Points, in no order, along strands that fork and pass close to each other.
In the rows, zero is written as 128.
Two points are linked if the straight distance between their rows is under 226. Some points are linked to none.
J286: [150  97 116 115 107 147 127 180 133 117 106 132 127  96  88 159 185 142
 137 176  77 121  98 121 133 166 120 218 148 155 158 145 148  81 112 156
 103 135  80  91 115 126 103 121 115 127  77 171 163 169 151 109  59 142
 124 129 136 203 157 125 127  96 141 136 119 108]
J949: [115 138 150 185  95 144 131 108 154 141 135 136  96 145  92  86  57 145
 154 135 155 138 148 122 137  93 104  81  93 164 127 116 121 124 138 149
 146  93 121 203 172  81  61 184 173 109 176 103  96 110 182 115 171 161
  99 137 121 124 112  67  80 134 111 139 145 163]
J239: [155 145 183 141  83 122 152 117 142 112 162 145 114 129  93 105 118 194
 161 112 134 157 112 122 138 131 118 130 125 128 129  76 154 119 138 118
 129 136 120 153  89  99 122 111  92 134  65 178 134 106 180 134 112 152
 105 162 110 167 134  91  93 171 120 129 120 169]
J296: [121  89 108 115 199 107 124 146  74 179 115 116 144 177 186 138 175  78
  69 206  77 155 113  67 115  74 135 150 124  64 115 117  80 142 166 129
 129 160 158  95 120 174 142 151 110 142 219 105 114 149  95 108 105 127
 159 158 176  91  93 167  84 159 166 159 133 115]
J113: [104 101 137 186 118 144 152 112 131 119 151 174 111 163 130 158 158 159
 137 127 108 192 127 105 141 101 121  80 135  97 102 105 136 128 163  77
 100 155 135 135 125 142 143 137 107  74 150 110  75 144 150 107  85 131
 114 113 137 137  95 180  77 127 136 145 150 138]
J256: [ 99 143 166 142  72 115 145 173 162 109  73 159 109 109  87  97  95 125
 137  95 172  68 145 158 126  89 127 141 122 146  71  95 116 127 149  99
 107 169 110 174 161 132 122 126 140 122 128 123 129 116 177 151  95 174
 117  88  74 105 114 152 135 157 110 151 123  90]
J48: [118 158 164 103 170  88 168 160 127 165 122 125 155 137  86 151 112 120
 131 108 148 186 130  78  83 135 161 128 132  85 152  87 129 121 137 111
 138 188 142  83 139 167 179 122 114 189 153 164 110 124 117 134  76 191
 170 142 162 144  95 139 150 144  37 126 118 121]
J671: [118 165 110 122 124 109 128 115 143 144 119 150 115 173 174 102 162 142
 170  99 140  81 168 137 139 104 179 120 123 166  93 123 138 101 112 103
 131 124 154 148 120 143 109 143 176  95  97 102  99 142  79 133 142  98
 104  70 123  92 104 157 150 134 152 150 130  85]
J611: [169 125 126 118 137  81  79  84 108 104 155 161 130 170 128 123 152 110
  82 114 156 153 141 143 102 151 134 162 149 140 140 149 137 156  90 110
 140  92 144  96 114 170 187  94 152 117 153  76 167 143 104 120 129 115
 137 186 150 108 130 122 119 104 148 110  90  96]
J109: [108 170 173 126 103 111 114 117 200 141 176 155 161 121 130 124  95 188
 114  77 145 140 100 152 124 142  67  75 146 143 154 142  84 177 144 152
 121  95 140 156  79  59 152 127 143 154 131 128 157 109 124 153 188 129
 103 193 112 157 139 118 126 176 153  60 115 123]
J869: [129 112 161 131  61 103 116 131 148  85 149 171 121 136 116  93 132 199
 132 113 135  99 163 146 137 142 129 104 146 167  76 167 150 128 127  96
 107  91 142 154  76 123  93  71 128  82  98  72 165 183 138 146 157 104
 103 148 107 132 110 156 127 134 184  75 134 115]
J515: [133 136 139  97 116 101 149 124 120 106 105  90 179 102 118 110 105 103
  92  70 165 102 151 168 101 158 162 138 132 136 107 174 148 169 113 115
 142  76 144 115 144 177 161  34 122 139  81 154 160 138 144 161 150 103
 100 155 141 188 194 110 209 128 112  90 131 148]
J446: [135 138 126 181 142 102 132  98 112 139 124 138 113 134 154  89  68 116
 112 103 178  92 170 144 143  72 108 105  83 133  85 107 129 131 108 137
 139 131 125 192 145 110  88 158 196 102 177  78  92  92 107 126 157 134
 113 129 110  88 119  89  92 155 112 134 161 156]
J272: [105 120  98 144 153 139 163 107  88 124 104 107 110 152 188 132 157 105
  66 122 109 103 128 140 145  79 167 155  98  95  97  97 122 154 140 108
 123 160 118 137 164 144 136 139 113  83  88 130  88 105 104 128 111  94
  98  80 103  69 150 145 130 158 137 185 132 153]
J640: [104 144 156 131 156 120 153 184 118 152 115 124 172  97 122 129 111 115
 200 113 145 159 133 130 131 139 166 105 140  97  87 158 165 120 139  96
 141 165 127 108 133 159 154 115 125 201 140 137 108 121 111 158  99 150
 179 114 176 143 108 141 192 140  64 126 130 141]
J453: [124 149 148  94 169 100 169  84 138 168 174 170 147 183 139 108 109 171
 161 133 158 171 147  78 113  98 148  93 107 117 160  74 102  82 148 143
 126 143 145 134  86 124 132 177 144 132 159 113  71 126  91 132 137 147
 158 127 150 146  81 135  85 177  75 119 129 143]
J853: [144 112  72 100 166 135 157  81  79  99 138  80 137 148 150 132 195  55
  95 152 105 136  79 105 130 119 195 173  91 134 192 125 137 128 116 175
 142  89 165  94 188 150  92 143  96 131  81 171  93 115 112 112 130  85
 116  93 157 148 158 104 139  77 120 183 129 166]
J856: [101 127 101 114 148 168 166 126 135 118 100  85 122 142 159 135 132 114
 105 110 122 121 108 125 141  82 169 120  84 100 121 101 153 169 149 116
 145 119 136 118 186 143 129 123  88  90  48 167  92  73 144 137 132 123
  96  95 102 123 167 157 171 136 134 156 152 186]
J354: [120 139  88 125 156 136 107 149 109 144 114 163 112 101 127 141 152  81
 148 148 130 104 167 151 150 173 123 177 164 164 127 193 124 111  98 127
 119 150 108 114 144 147 145 158 169 163 196 102 145 161  62 118 105  85
 154 105 145  96 139 113 173  79 140 147 102  75]
J13: [127 102  81 111 144 160 170  99 121  98 140 112  94 179 152 118 141 144
 108 195  92 146 137  86 118  96 128 105  85 136 153  70 103 109 144 160
 149 130 101 148 124 101  50 171 137  88  99 130  93 115 176  92 122 135
 138 121 122 109 123 107  54 124 138 154 157 168]
J202: [146 137 101 111 135 122  70  97 137 116 141 154 147 158 141 126 149 150
 129 115 141 129 143 151 125 142 129 147 163 171 164 169 115  96  98 150
 139  57 158 120 106 127 149 115 145 111 123  85 158 136 107 129 168  86
 130 154 133 122 120 114 131 102 169  98  91  88]
J459: [128 124 157 181  92 162 137  99 134 102 185 154 102 142 117 153 174 165
 150 127 105 189  97 121 158 114 118  99 108 111 127  94 166 144 155  85
 103 111 136 130 111 107 123 123  90  86  80 176 110 126 171 112  88 130
  69 153 134 194 122 119  98 109 164 134 156 174]
J214: [145 144 126 102 175 133 158 109 109 148 148 118  92 134 103 164 174  72
  66 160  81 144 119  76  81 163 146 178  82 124 150 102  73 124 127 157
  94 164 157  96 155 161 169 176 130 169 173 181 127 149  93 107  52 147
 140 126 128 115 124 102 135  82 133 144 106 108]
J714: [131  95 155 165  87 106 126 125 101  89 110 108 108 114  81 104  60 156
 149 130 140 151 154 126 130 138 106 105 139 101 103 109 188 116 110  91
 124 147 104 167 151 152  92 100  91 121 157  93 103 130 195 121 138 151
 119  97 126 124 129 108  85 103  68 125 128 181]
J283: [133 111 120 124 143 147  72 144 137 137 132 107 149 139 200 149 108 119
 107  99 109 111  85 169 150  68 122 137 152 108 124 149 100 155 110 144
 118 140 109 120  81  80 150 128  91  98  98 103 173  81 117 148 172 116
 156 154  92  67 124 168  95 178 172 142 129 117]
J588: [ 93 147  84 145 119 151 139  89 109 115 119 133 156 115 134 124 144 136
 148 110 144 117 134 125 150 120 144 113 141 149 190 133  85  97 117 179
 144 106 124 149 149  85 115 170 125 136 104 156  93 104 142 147 135  89
 118  58 101 132 104 101 102 139  59 168 117 151]
J3: [106 117  94 123 155 172 126 198 149 153  98  87 121  76 179 136 105 123
 138 117 110 101 125 144 149 115 120  99 128  83  89 183 153 142 122 110
 140 107 129 124 110 106  93 115 114 141 151 114 134 103  87 103 182 131
 127 152 131 155 144 138 167 148 141  92 192 211]
J749: [100  83 140 141 126 135 117 144 157 140 161 127 144 175 116 137 110 160
 112 111 112 187 117 107  93 127 138  71 141  79 144 141 133 149 164 101
 127  96 163 111 127 150 146  81  62 108 130 123 121 148 149 109 160 104
 114 181 162 185 134 160 139 117 120  84 137 166]
J23: [121  96 135 163 146 137 114 131  70 121 156 143 150 152 133 162 187 115
 131 146  87 186  85 114 165 100 149 138 177  92 149 131 153 113 142 128
 114 171 107 122 133 144 150 167 102 112 134 127  86 171 111 120  80 123
 140 110 154 169  77 149  63 110 113 176 125 113]
J913: [112 124 122 136 153 187 128 146 168 159 128 119 105  97 140 131  88 143
 191 167 104 148 131 115 145 159  85  63 114 130 124 161 148 103 146 130
 141  92 131 139  89  88  74 170 150 147 157 115 121 133 124  98 180 149
 131 147 162 168 134 109 134 127 156  76 184 194]
J403: [140 138 140 189 141  98 161  77  72 124 124 123 108  68 115 133 122  79
  71  67 169  89 160 183 148 116 135 145  86 135 103 143 156 162  91 105
 111 172 109 147 143 147 160 120 124 158 140 137  97 108 103 169  70 112
 120 110  95 135 163 111 155 161  94 128 123 164]
J593: [130  52  88 113 129 144 114 158  56 113 123 114 166 178 165 154 147 105
 150 184  80 189 101 105 149 111 141 148 183  85 138 133 139 113 128 138
 135 164  97 100 136 139 118 130  73 115 127  99 119 135 123 109 142 127
 174  93 163 102 114 176  63 100 112 174 124 109]
J883: [140  88 163 119 113 175 122 161 136 105  98  85 123 131 104 147  91 133
 191 172  96 157  69 114 149 151  95 120  91  90 115 107 180 123 146 117
 135 107 103  94 161 118 108  89  54 115  75 162 140 107 200 129 153 150
 110  90 137 152 164 137 160  68 140 140 122 169]
J466: [129 118 149 120 156 157 121 167 124  99 103 112 125 119  95 184 109  85
 170 160  98 175  72 112 150 150 107 145 108 113 119 110 159 122 144 113
 130 166 107  83 173 143 163 121  80 164  85 173 144 106 160 141  94 171
 151  84 130 126 156 147 170  63 138 144 115 119]
J6: [128 161 166  81 103  79 161 180 181 101 153 150 144  99  93 124 130 151
 113 127 135 136 126 123  83 194  77 123 159 141 118 122 121 134 152 108
 105 154 111 131 131 151 166  70 162 170 148 121 192 160 151 150  91 172
 108 175 121 175 156 149 146 139 147  62 111  99]
J136: [139 120 154 162 149 133  70  97 105 117 141 130 158 168 176 123 101 106
 178 107 136 177 135 139 155 116 153  90 143 104  82 151 149 194  97  92
 172 135 147 100 140 116 157 118 111 110 133  97 129 111 125 121 187 131
 130  98 142  56 125 138 132 108 132 136 119 145]
J101: [203 148 132 100 127 110  89  99 111 104 117 109  93 182 168  93 106  93
 105 132 137  80 117 142 119  81 146 166 111 160 105  69  96 147  99 162
 162 134 148 140 111 125 115 131 151 118  99 115 166  93 145 118 155 136
 141 131 109  36 143  93 100 156 181 165 108  70]
J696: [121 116 119  84 157 104  97 188 135 169 142 140 164 181 200 127 164 123
 111 131 107 134 127 116  89  80 172 141 131 120 125 130  93 133 144 108
 147 142 168  71  91 164 154  91 142 150 116  94 161 140  72 131 139 107
 173 201 141 105 121 184 160 192 162 114 114  68]
J100: [173 135 130 127 139 131 109 136 124 136 140 118 111 145 189 120 106 118
 128 124 113  99 103 158 146  78 141 149 111 126  76 102 136 137 108 131
 135 169 103 141  63  95 120 124 138 113  92 109 162  83 107 125 132 128
 160 151 112  58 126 121  93 178 162 155 137 120]
J572: [150 131 129 143  81 163  72  86 138  81 117 133 140 143  78 138 107 138
 186 152 139 133 132 142 131 178 112 120 149 180 127 164 155 132 133 141
 159  61 125 123 171 124 118 136 115 106 124 126 144 153 183 130 201 108
  84  76 131 119 141  99 154  43 153 137 108 102]
J114: [173 155 135 133 135 140 109  81 164 150 148  54 117  93 152 109  88 123
 135 126 132 105  66 129 130 108  98 109 106 125 172 126  97 174 103 175
 165  65 134 158 100  46  82 152 124 110  97 149 156  83 168 134 197 123
 136 195 136 116 134  64  92 163 167 118 139 174]
J923: [114 148 125 106 112 114 146 181 163 148 112 152 108 160 159 104 165 161
 183 100 108  93 154 119 151 131 177  88 125 137  40 131 179 112 140  87
 131 146 160 133 100 137  82 110 159  99  52 112 130 148  87 125 140 134
 115  88 138 123 118 194 165 147 179 120 176 104]
J488: [120 114 116 101 151 123 142 124 114 101  81  94 133 115 100 108  91  91
  64  86 175  97 165 143  84 147 153 143 118 120 139 130 121 135 100 130
 146  98 154 107 177 189 160  78 120 159 134 127 124 130 134 144 134 126
 130 129 123 167 187 110 191 112  75  90 113 148]
J893: [126 131  81 118 172 142  77 121  98 152 103 138 104 109 157 136 134  69
 102 161 135 103 165 146 162 144  75 151 146 144 119 173  94 136 108 140
 116 135 130 123 132 144 146 167 191 142 237  86 131 117  74 104 145 107
 157 122 135  46 159  88 144 103 162 143 117  95]
J666: [103 121 101 137 133 135 131 173 136 138  93 109 139  56 153 116 123 136
 121 104 141  62 132 173 140 111 111 151 141 115 108 178 132  95 112 119
 107 118  93 150 101 122 105 120 130 141 149  98 131 110  94 148 139 121
 145 138 103 143 125 126 141 163 102 117 146 167]
J768: [116 133  75  95 123 122 125 104 120 133  98 136 128 169 153 117 143 143
  98 131 142  64 145 125 112 113 130 136 144 172 206 105  51  58 118 229
 142 103 133 157 133  73  93 162 173 126 127 127 121 117 115 145 164 140
 157  99  87 118  86 118  90 147  73 146  97  94]
J712: [106  91 138 108 119 108 136 143 171 126 139 179 119 142 129  99  86 196
 100 136 163  99 167 125 117 103 105 108 119 139 141 103  87  85 143 124
 122 129 143 153  85 127  97 134 162  99 161  56 114 147 106 146 150 134
 165 173  89 123  89 191 115 183 129  81 128  83]
J720: [135 114 126 171  64 148  79 113 136 128 130 133 125 137 132 102 150 194
 189 133 118  89 142 137 170 127 150 100 154 161 103 178 162 112 115 126
 138  72 150 137  95  77  58  99 104  61  63 105 124 154 152 147 205  70
  91 103 125 131 122 127 123 132 170 120 155 135]
J778: [122  85 120 125 103 160 126 158 115 112 119 125 125 113  78 171 162 171
 134 167  79 174 123  90 108 153  91 150 169 135 193 128 140  58 115 137
  85 132  92 110 120 136 101 147  80 134 122 154 123 160 168 102  89 144
 149 136 142 214 119 134  81  90  87 120 134 117]
J124: [113  83 142 144 100 110 118 175 134  95  76 109  97 109  66 125  68 172
 106 137 128 123 157 119 120 149  66 130 169 115 136 110 152  76 123 110
  89 177  89 154 128 132  98 114 100 114 179  83 139 122 201 115 122 168
 155 136 103 113 123 148  74 127  99 109 135 113]
J238: [101 106 106 123  79 125 112 133 146 120 104 158 111 150 118  92 115 190
 104 143 153  70 169 141 112  92 117 112 138 181 165 125  86  57 126 170
 138  91 122 171 136  92  58 149 169 101 135  71 115 137 146 152 182 130
 163 141 101 132  87 127  97 162 110 122 113  90]
J564: [132 166 155  66 149  67 179 153 147 192 166 144 166 147 119 125 106 132
 100  90 168 142 142  91  66 128 139 146 112  96 172  92  88 123 143 136
 139 178 141 118  95 158 178 115 143 173 156 172 134 130  82 130  99 172
 149 192 133 174 123 138 142 182  55 104 136 115]
J374: [120 164 144 117 110  93 195 170 153 174 172 168 131 141 162 107 174 145
 158  98 132 124 146 116 120 127 156  80  95 124  47 119 154 132 167  71
 125 176 150 130  97 163 141  88 191 128  94 138 124 172  82 125  73 148
 112 153 155 164 117 181 163 156 152 117 159 109]
J584: [115 166 119 169 141 143 138 125 151 147 155 155 115  99 129 148 160 131
 144  90 114 138 116 140 166 139 125 113 134 153  95 184 172 147 131 102
  99 117 148 140 104 130 142 158 175 117 152 122 113 142  72 108 108 107
 106 139 149 150 117 131 145 106 187 116 174 144]
J35: [ 71 118 140 142  93 115 151 126 133 116 120 152 111  45  85  98 186 119
  94  94 169  79 168 160 155 118  98 158 159 145 122 180 132 134 111 102
  30 140 116 157 115 142 141  99 120 146 126 135 121 142 136 157  34  96
  97  94  89 169 106 137 132 118  99 136 127 130]
J393: [127 164 162 165 130 128  76  97 140 121 109 130 146 122 136 119  48 111
 156  74 162 127 140 172 144 127 125  74 136 139  79 171 138 195 123 104
 168  93 155 129 145 106 165 123 145 127 159  98 145 106 124 146 200 142
 109 108 133  85 135 117 175 117 145  98 134 126]
J276: [144 123 178 134 131 121 115  85  98 143 146  99 151 179 158 115  44 123
 151 102 143 182 143 135 135 103 138  65 125  70  99  92 137 194 124 117
 181 145 139 139 149 139 160 107  77 113 131 125 105  98 156 112 191 160
 130 120 130  86 131 115 126 150  79 139 142 176]
J644: [122 126  92  76 156 174 132 182 168 121  99 106 111 135 146 133 140 118
 100 160 102 109 113 125 106 135 125 160 125 128 132 114 103 117 147 138
 130 118 118 118 117 137 116 134 129 139 103 138 161 118 123 108 125 137
 134 153 112 116 164 142 161 130 179 121 140 109]
J250: [ 67  90  87 131 129 187 132 140 124 116 109  87 140 101 131 174 154 119
  97 133 108 146  93 115 142 101 124 128 103  96 188 144 128 145 133 130
  93 113 114 108 181 125 114 125  58 113 110 155  89 109 163 137 103  94
 104  82 103 172 145 150 130  98 103 153 126 177]
J205: [123 116  92 106 169 132 161 118  61 151 123 123  95 116 111 171 187  92
  67 210  73 135 156  78 104 173 102 172 115 120 164 135  64  92 125 188
  90 161 126 109 165 148 144 190 150 168 240 157 110 160  72  89  75 131
 144 125 145 121 112  96 102  80 119 143 112 100]
J72: [122 149 124 134 125  85 119 147 112 177 120 177 127  74 102 144 165  94
 117 115 149  84 175 163 121 184 101 171 153 152 136 164  89 102  91 116
  87 176 104 130 131 126 173 149 183 156 216 105 148 170  62 150  72 109
 147 131 100  93  95 133 143 112 108 135  71  57]
J215: [ 85 123 163 152 126 101 138 207 134 131 108 143 172  78 114 141 152 108
 156 122 122 137 110 132 140 141 136 126 170 113  65 184 167 155 150  64
  94 163 123 111 134 166 160  63 109 163 129 131 151 163 118 149  84 142
 137 126 148 154 111 176 173 111 132 104 139 126]
J222: [136 162 150 130 105  86 125 122 126 131 134 177 132 131  87 116 171 118
 135  90 155 125 164 137 102 179 159 158 126 154 128 106 111 119  98 100
 121 162 122 107 134 162 175 126 158 144 130 134 132 167 114 148  45 126
 115  99  95 109  96 144 138 109  89 140  72  68]
J480: [132 130  93 103 106 147  89 104 135  72 105 140 128 198 118 121 145 138
 147 156 137 132 156 132 114 145 164 137 149 175 153 119 117 114 126 167
 160  77 146 122 170 148 115 132 137 101  93 113 134 147 156 110 173 113
 107  75 131 110 148 125 139  61 159 149 102  80]
J614: [124 139 143  67 127 119 111 143 173 133 164 153 150 174 165 119 121 183
 129 119 113 144 120 128 110 114 171 104 127 152 151 126 101 105 142 142
 152  87 180 110  73 124 117 108 145 135  66 105 156 137  90 144 181 101
 152 169 143 128 124 153 147 161 187  73 120  63]
J551: [116 107  70 112 150 153 141 138 102 128 109 124 109  99  95 159 155 129
  88 183 117  99 173 102 108 180  79 138 151 143 190 131  68  75 113 207
  96 144  91 116 159 115 120 177 163 147 214 126 109 140 116  88 102 138
 162 116 109 132 117 112 101  87  71 125 119 110]
J126: [135  84 121 138 129 121 116 199 123 109  75 106 104  87  89 182 105 122
  94 169  90 127 115 127 130 127  72 176 158  84  99 128 166 110 121  81
  74 187  75 124 121 138 129 109  94 133 167 112 143 138 152 101  71 169
 154 128 128 110 148 157 111 107 128 109 138 100]
J234: [153 144 116 177 148 100 170  53  67 116 154 134 120 105 147 120 122 102
  87 100 162 113 152 156 142 113 128 144  78 134 122  94 131 122  93 132
 122 146 123 169 145 127 125 154 167 134 155 122  75 105  93 129  98 112
 114 113 109 108 122  78  88 137  59 146 132 181]
J983: [115  94 177 160  82 108 120 134 141 112 155 186 137 136 113 102 107 204
 152 113 142 141 167 144 140 129 116  85 148 145  93 140 143  88 128  88
 115 131 132 145  56 126 101 115 127 113 150  61 130 159 133 149 155 129
 160 149 116 121  76 171 100 157 137  84 135 109]
J22: [118 126 153 169  95 171  87 102 173 165 151 129 118 153  98 106  66 172
 174 149 129 139 125 120 136 143  86  55 130 153 167 129 106 120 140 161
 153  67 142 162 125  68  89 178 135 125 154 108 116 136 160 117 211 138
 114 126 146 140 108  91 105 124 138  93 133 146]
J702: [113 130 121 121 126  99 136 126 141 143 118 119 127  85 124 103 114 172
  76  83 177  91 148 151 106 127  98 133 126 116 175 127 110 106 108 136
 116  99 112 167 105 119 124 117 131 140 153 113 117 113 126 143 146 134
 140 169 101 179 120 116 118 176  50  96 117 184]
J191: [ 93 159  69 107 151 118 149 111 109 158  85 151 109 125 161 105 157 108
 134 121 142  46 183 138 142 148 146 148 136 166 145 147 111  79 110 142
 128 123 140 143 165 148 102 162 195 133 141 104 100 142  66 139 133  78
 126  45 129  99 126 127 184 118 127 152 104  80]
J624: [110 165 177 175  65 139  93 109 152 109 110 163 157  90  69 113  86 132
 201 108 151 129 133 154 157 154 116  95 153 164  86 173 140 158 148 104
 129 106 136 146 141 109 147 123 119 150 122 134 146 126 177 164 155 129
  80  67 110 110 114 112 164  96 140 128 111 119]
J612: [ 94 108  95 105 181 129 172 127  70 173 105 122 102 163 195 131 186 101
  73 182  85 134 136  86 130  95 161 150  91  81  83 117 102 130 174  99
 131 169 132 124 147 171 136 168 135 105 173 112 110 131  69  94  98 107
 109 107 174  73 127 162 120 143 176 175 131 124]
J241: [105 156 154 180 125  99 154  82 105 125 133 150 139  54  93 102 151  92
 114  57 189 113 170 169 146 128 132 118 127 164 116 176 160 145  99 102
  79 119 141 145 127 163 167 113 128 174 153 134  99 137 109 182  67  93
 109 109 123 179 122 113 167 125  91 101 135 161]
J877: [186 182 134 101 108  80 158  89 135 100 153 111 156  92 127 101 139 122
 135  79 162 100 126 164 113 158 165 154 118 157  80 137 174 168 118 119
 160  94 138 131 116 154 159  55 173 126  66 168 165 137 119 146 123 115
  72 150 139 165 177  98 177 145 155 110 125 122]
J24: [162 152 161 172  85 126 125  69 113 118 148 113 135  49 109 110 125 139
 168  94 140 141  89 134 165 112 141 155 114 105 132 104 160 163 121 148
 139 111 130 130 111  74 129 104  75 128  52 209 119  74 179 160 121 109
  80 119 117 151 143  88 114 177  95 160 124 196]
J8: [167 154 148 182 109 161 112  72 139 128 148  93 118  56 114 143 112 109
 202 122 126 139  49 120 181 121 115 130  74 124 137 112 158 175 129 154
 153 105 117 138 151  60 112 137  93 103  60 204 128  76 192 142 136 103
 101 108 106 108 165  92 112 129 161 166 145 183]
J175: [137 136 138 120 159 116 172 102 134 128 161 141  95 175 147 110 110 154
  96 147 123 142 126  90 110  93 112 119  88 120 148  51  96 107 150 141
 117 170 106 161 100 110 104 178 129 103 136 134 101 111 146 112  95 156
 151 143 108 102 100 118  51 174  98 132 147 148]
J721: [118 112 124 119 183 138 103 138 126 173 161 140 158 192 188 152 172  96
  96 151  79 154  96 105 112  82 150 135 145 103 154 130  93 149 155 129
 116 146 154  85 100 145 167 159 114 132 146 129 137 131  94 111 118 118
 179 183 146 108  90 164 105 145 184 138 139  89]
J750: [100 126 140 145 123 134 144 152 179 110 136 187 122 178  90 149 154 151
 162 132 113 183 137 111 108 161 109  95 143 127 105  89 112 124 180  74
 105 144 143 111 133 161 162 120 130  99 114 144 145 154 164 117  61 150
 120 124 128 132 125 183 129 102 166 118 126  80]
J653: [153 164 164 117 123 123 119 107 163 153 180  95 168  92 138 129  88 159
 126  90 126 146  56 148 134 136  82 107 145 126 160 128 107 178 130 163
 148 101 126 143  64  58 134 127  97 159 100 163 182  85 134 151 189 124
 116 196 135 145 139  83 116 179 136  96 127 162]
J781: [203 162 155  92  92 117 120 114 142  84 117 107 126 148 127  98  94 135
 171 138 144 117  87 144 113 147 165 134 121 139  76 120 159 159 152 133
 188  79 143 121 130 117 126  74 138 109  48 154 174 117 148 138 201 159
  87 148 150 128 170  97 170 140 189 119 116 110]
J482: [143 160 133  74 141  75 150 123 133 182 186 143 176 159 140 102 136 111
 105  82 160 137 144 122  71 106 169 132  98 123 151 134 116 131 140 141
 140 116 178 126  90 173 168  88 193 151 138 145 128 161  61 115 119 113
 142 217 176 197 142 112 174 154 101  95 138 137]
J604: [123  54 100 138 135 183  91 174 104 129 137 107 142 142 192 167 147 125
 111 165  68 137  92 142 154  75 109 146 167  92 139 164 144 127 125 132
 117 140  94 112 110 110 108 130  70  72 124  97 139 124 126 106 157 106
 166 137 117 122 134 187  74 128 161 149 150 131]
J978: [133 142 133 123 137 158 163  93 127 111 142 102 130 128 107 119 137 126
 185 147 128 180 110  98 131 151 167 101 103 125 168  92 140  96 132 152
 154 111 146 126 157 122 102 174 101 168 100 187  73 112 150 139 134 137
 119  62 148 151 128  79 125 112  69 158 121 186]
J209: [123 115 147 125 117 179 131 132 158 133 112  87 133 136 109 106  92 130
 207 153 136 140  94 126 141 159 153  75 108 112 121 111 154 121 159 126
 167  82 152 122 168 133  91 136  82 159  86 163 103 118 167 143 190 144
 102  81 153 150 146 102 180 108 110 135 120 174]
J896: [164 127 161 158  57 143  88 116 166 120 142 125 146 163 110 117 100 175
 165 134 116 117  83 138 138 157 121  91 135 126  96 145 151 165 164 119
 153  67 149 117 113  80 102  73  78 101  45 149 159 144 167 152 228 105
  48 132 114 143 144 123 154 140 170 105 136 148]
J697: [118 181 142 126 137  72 132 145 127 185 174 154 172 127 158 106 186  93
 120  79 136 116 126 139  94 122 181 132 105 141 106 151 142 152 148  91
 131 154 168 117 116 164 167 113 195 149 113 132 130 167  50 123  73  95
 109 186 178 169 109 158 182 142 144 127 124  89]
J82: [130 130 136  87 146 102 108 184 116 164  93 121 151 151 162 130 138  97
  94 103 139 114 120 135  90 117 161 181 146  91 119 101  98 156 115 109
 152 182 114  86 111 147 185  98 115 147 121 126 180 117 105 147  96 148
 164 155 118  77 123 166 154 170 104 146  82  79]
J657: [102 115 119  97 145 115 128 137 125 135  83  87 139  96 100 111  79 141
  87 108 156 124 145 109  87 161 118 132 148  97 195 136 111  93 105 148
 132 100 138 123 160 153 135 111  94 168 174 117 116 114 130 133 159 158
 150 128 130 171 139 114 153 116  31  83 113 183]
J236: [119 120  60 101 169 198 173 110 123 129 127  71  97 126 163 159 163  93
 132 190  88 128 110  73 149 125 104 120  71 128 167 120 139 139 142 155
 145 113  98 112 143 112  62 181 133 106 110 169  94  99 150  83 117 116
 128 118 146 129 140 114 117  88 174 167 183 175]
J824: [117 119 142 152 146  98 148 186 118 127  97 123 109  54  79 170 124  88
 109 160 111 120 135 147 134 146  98 141 138  99  64 150 165 155 135  55
  78 180  97 136 143 164 161  95 122 161 197 116 140 159 117 126  46 154
 134 134 142 118 137 137 170 106 146  93 137 111]
J886: [153 121 151 152 133  69 112 109  98 101 137 136 125 137  78 144 128 108
  86 108 153 175 154 126 105 161 138 147 150 107 126 120 166 171  82  78
 126 146 126  95 159 178 196 101 128 123 176  96 123 154 130 125  76 143
 132 140 144 106 120 126 132  86 100 122  92 115]
J991: [132  94 111 129 107 159  71 168 127  97  98 149 117 149 125 149 104 129
 136 165 108  69 142 171 144 124 108 147 177 171 111 134 101 120 138 179
 111 176  60 130 140  91 119 157 150  77 131 106 186 118 143 111 140 106
 162 120  91  69 146 137  95 115 170 159 112  22]
J271: [134 122 130 124 162 153 161 122 105 103 130 105  88 125  83 186 119  69
 109 158  91 175  95  79 127 146 118 130  99 114 146  89 138 131 123 139
 108 182 115  98 169 144 153 161  97 185 151 181  97 120 139 115  60 170
 157  65 124 105 134 119 122  81  96 145 122 140]
J977: [127 112  56 119 166 172 114  97  98 127 137  96 109 122 180 146 148  75
  99 154 117 123 121 130 167 117  86 137 111 130 151 150 117 159 110 161
 122 110 122 122 141 114 118 169 148 123 184 111 115 101 104  86 143  99
 137 122 134  90 137 100 113  83 165 155 153 145]
J62: [173 128 133 116 102 116 127 133 115 105 131 141 118 124  82 144 165 125
 149 132 108 120 124 137 137 170 150 207 150 161 132 119 136  96  92 146
 116 158  98 102 127 136 150 121 127 131  82 155 159 159 129 121  66 134
 132  79 100 130 136 120 121  92 114 175  81  94]
J921: [109  91  78 121 145 146 152 134 104 123 119 122 117 119  94 163 144 161
 108 198  97 166 161  75  99 153  76 123 167 122 217 128 100  47 132 165
 113 129 104 118 130 131  99 170 115 143 196 126 103 148 149  91 114 144
 163 131 145 174 108 140  63 109  64 109 151 139]
J312: [207 174 152  74  86  96 108 114 161  75 128 129  98 168 118  98  88 125
 111 136 149 103 111 159  96 124 151 158 113 171 107  80 123 164 140 147
 170  91 148 129 140 124 137 100 160 120  82 125 202 119 157 124 160 168
 109 159 114 101 148 105 134 151 195 119 104  66]
J754: [150 153 113 155 129 156 116  75 161 124 110  60 104  28 120 133 113 100
 151 115 151  90  73 128 149 121 116 133  95 141 171 132 114 164 105 181
 161  85 110 157 141  48  81 156 150 100  90 181 130  80 172 139 158 100
 108 155 117 115 156  62 114 132 159 155 149 169]

A fork is a point with three links, a tip a point with one. Leave the first point through the second and follow the links. Name the first fork or tip that comes.
J466; J271 => J222
J215; J640 => J354
J271; J466 => J781
J923; J374 => J714
J109; J653 => J113
J3; J913 => J35
J459; J239 => J109

Follow the links from the first point to the second, and from the first to the third. Name the last point that the two ways share.
J614; J712; J13 => J222
J296; J236; J588 => J222
J754; J666; J768 => J781
J588; J100; J488 => J781
J640; J977; J921 => J354
J175; J214; J671 => J354
J564; J572; J856 => J202
J393; J612; J126 => J202

Name the points in between on the shortest way along the links from the first point to the second, in order.
J113; J209 => J23 > J593 > J604 > J283 > J100 > J101 > J312 > J781 > J896 > J720 > J869 > J983 > J712 > J238 > J768 > J588 > J978
J564; J614 => J482 > J697 > J374 > J923 > J671 > J191 > J354 > J72 > J222 > J886 > J611 > J202
J978; J241 => J588 > J768 > J238 > J712 > J983 > J869 > J720 > J896 > J781 > J877 > J515 > J488 > J657 > J702 > J666 > J3 > J913 > J22 > J949 > J446 > J234 > J403
J109; J23 => J653 > J114 > J754 > J8 > J24 > J239 > J459 > J113
J572; J175 => J480 > J202 > J611 > J886 > J222 > J72 > J354 > J893 > J977 > J236 > J13
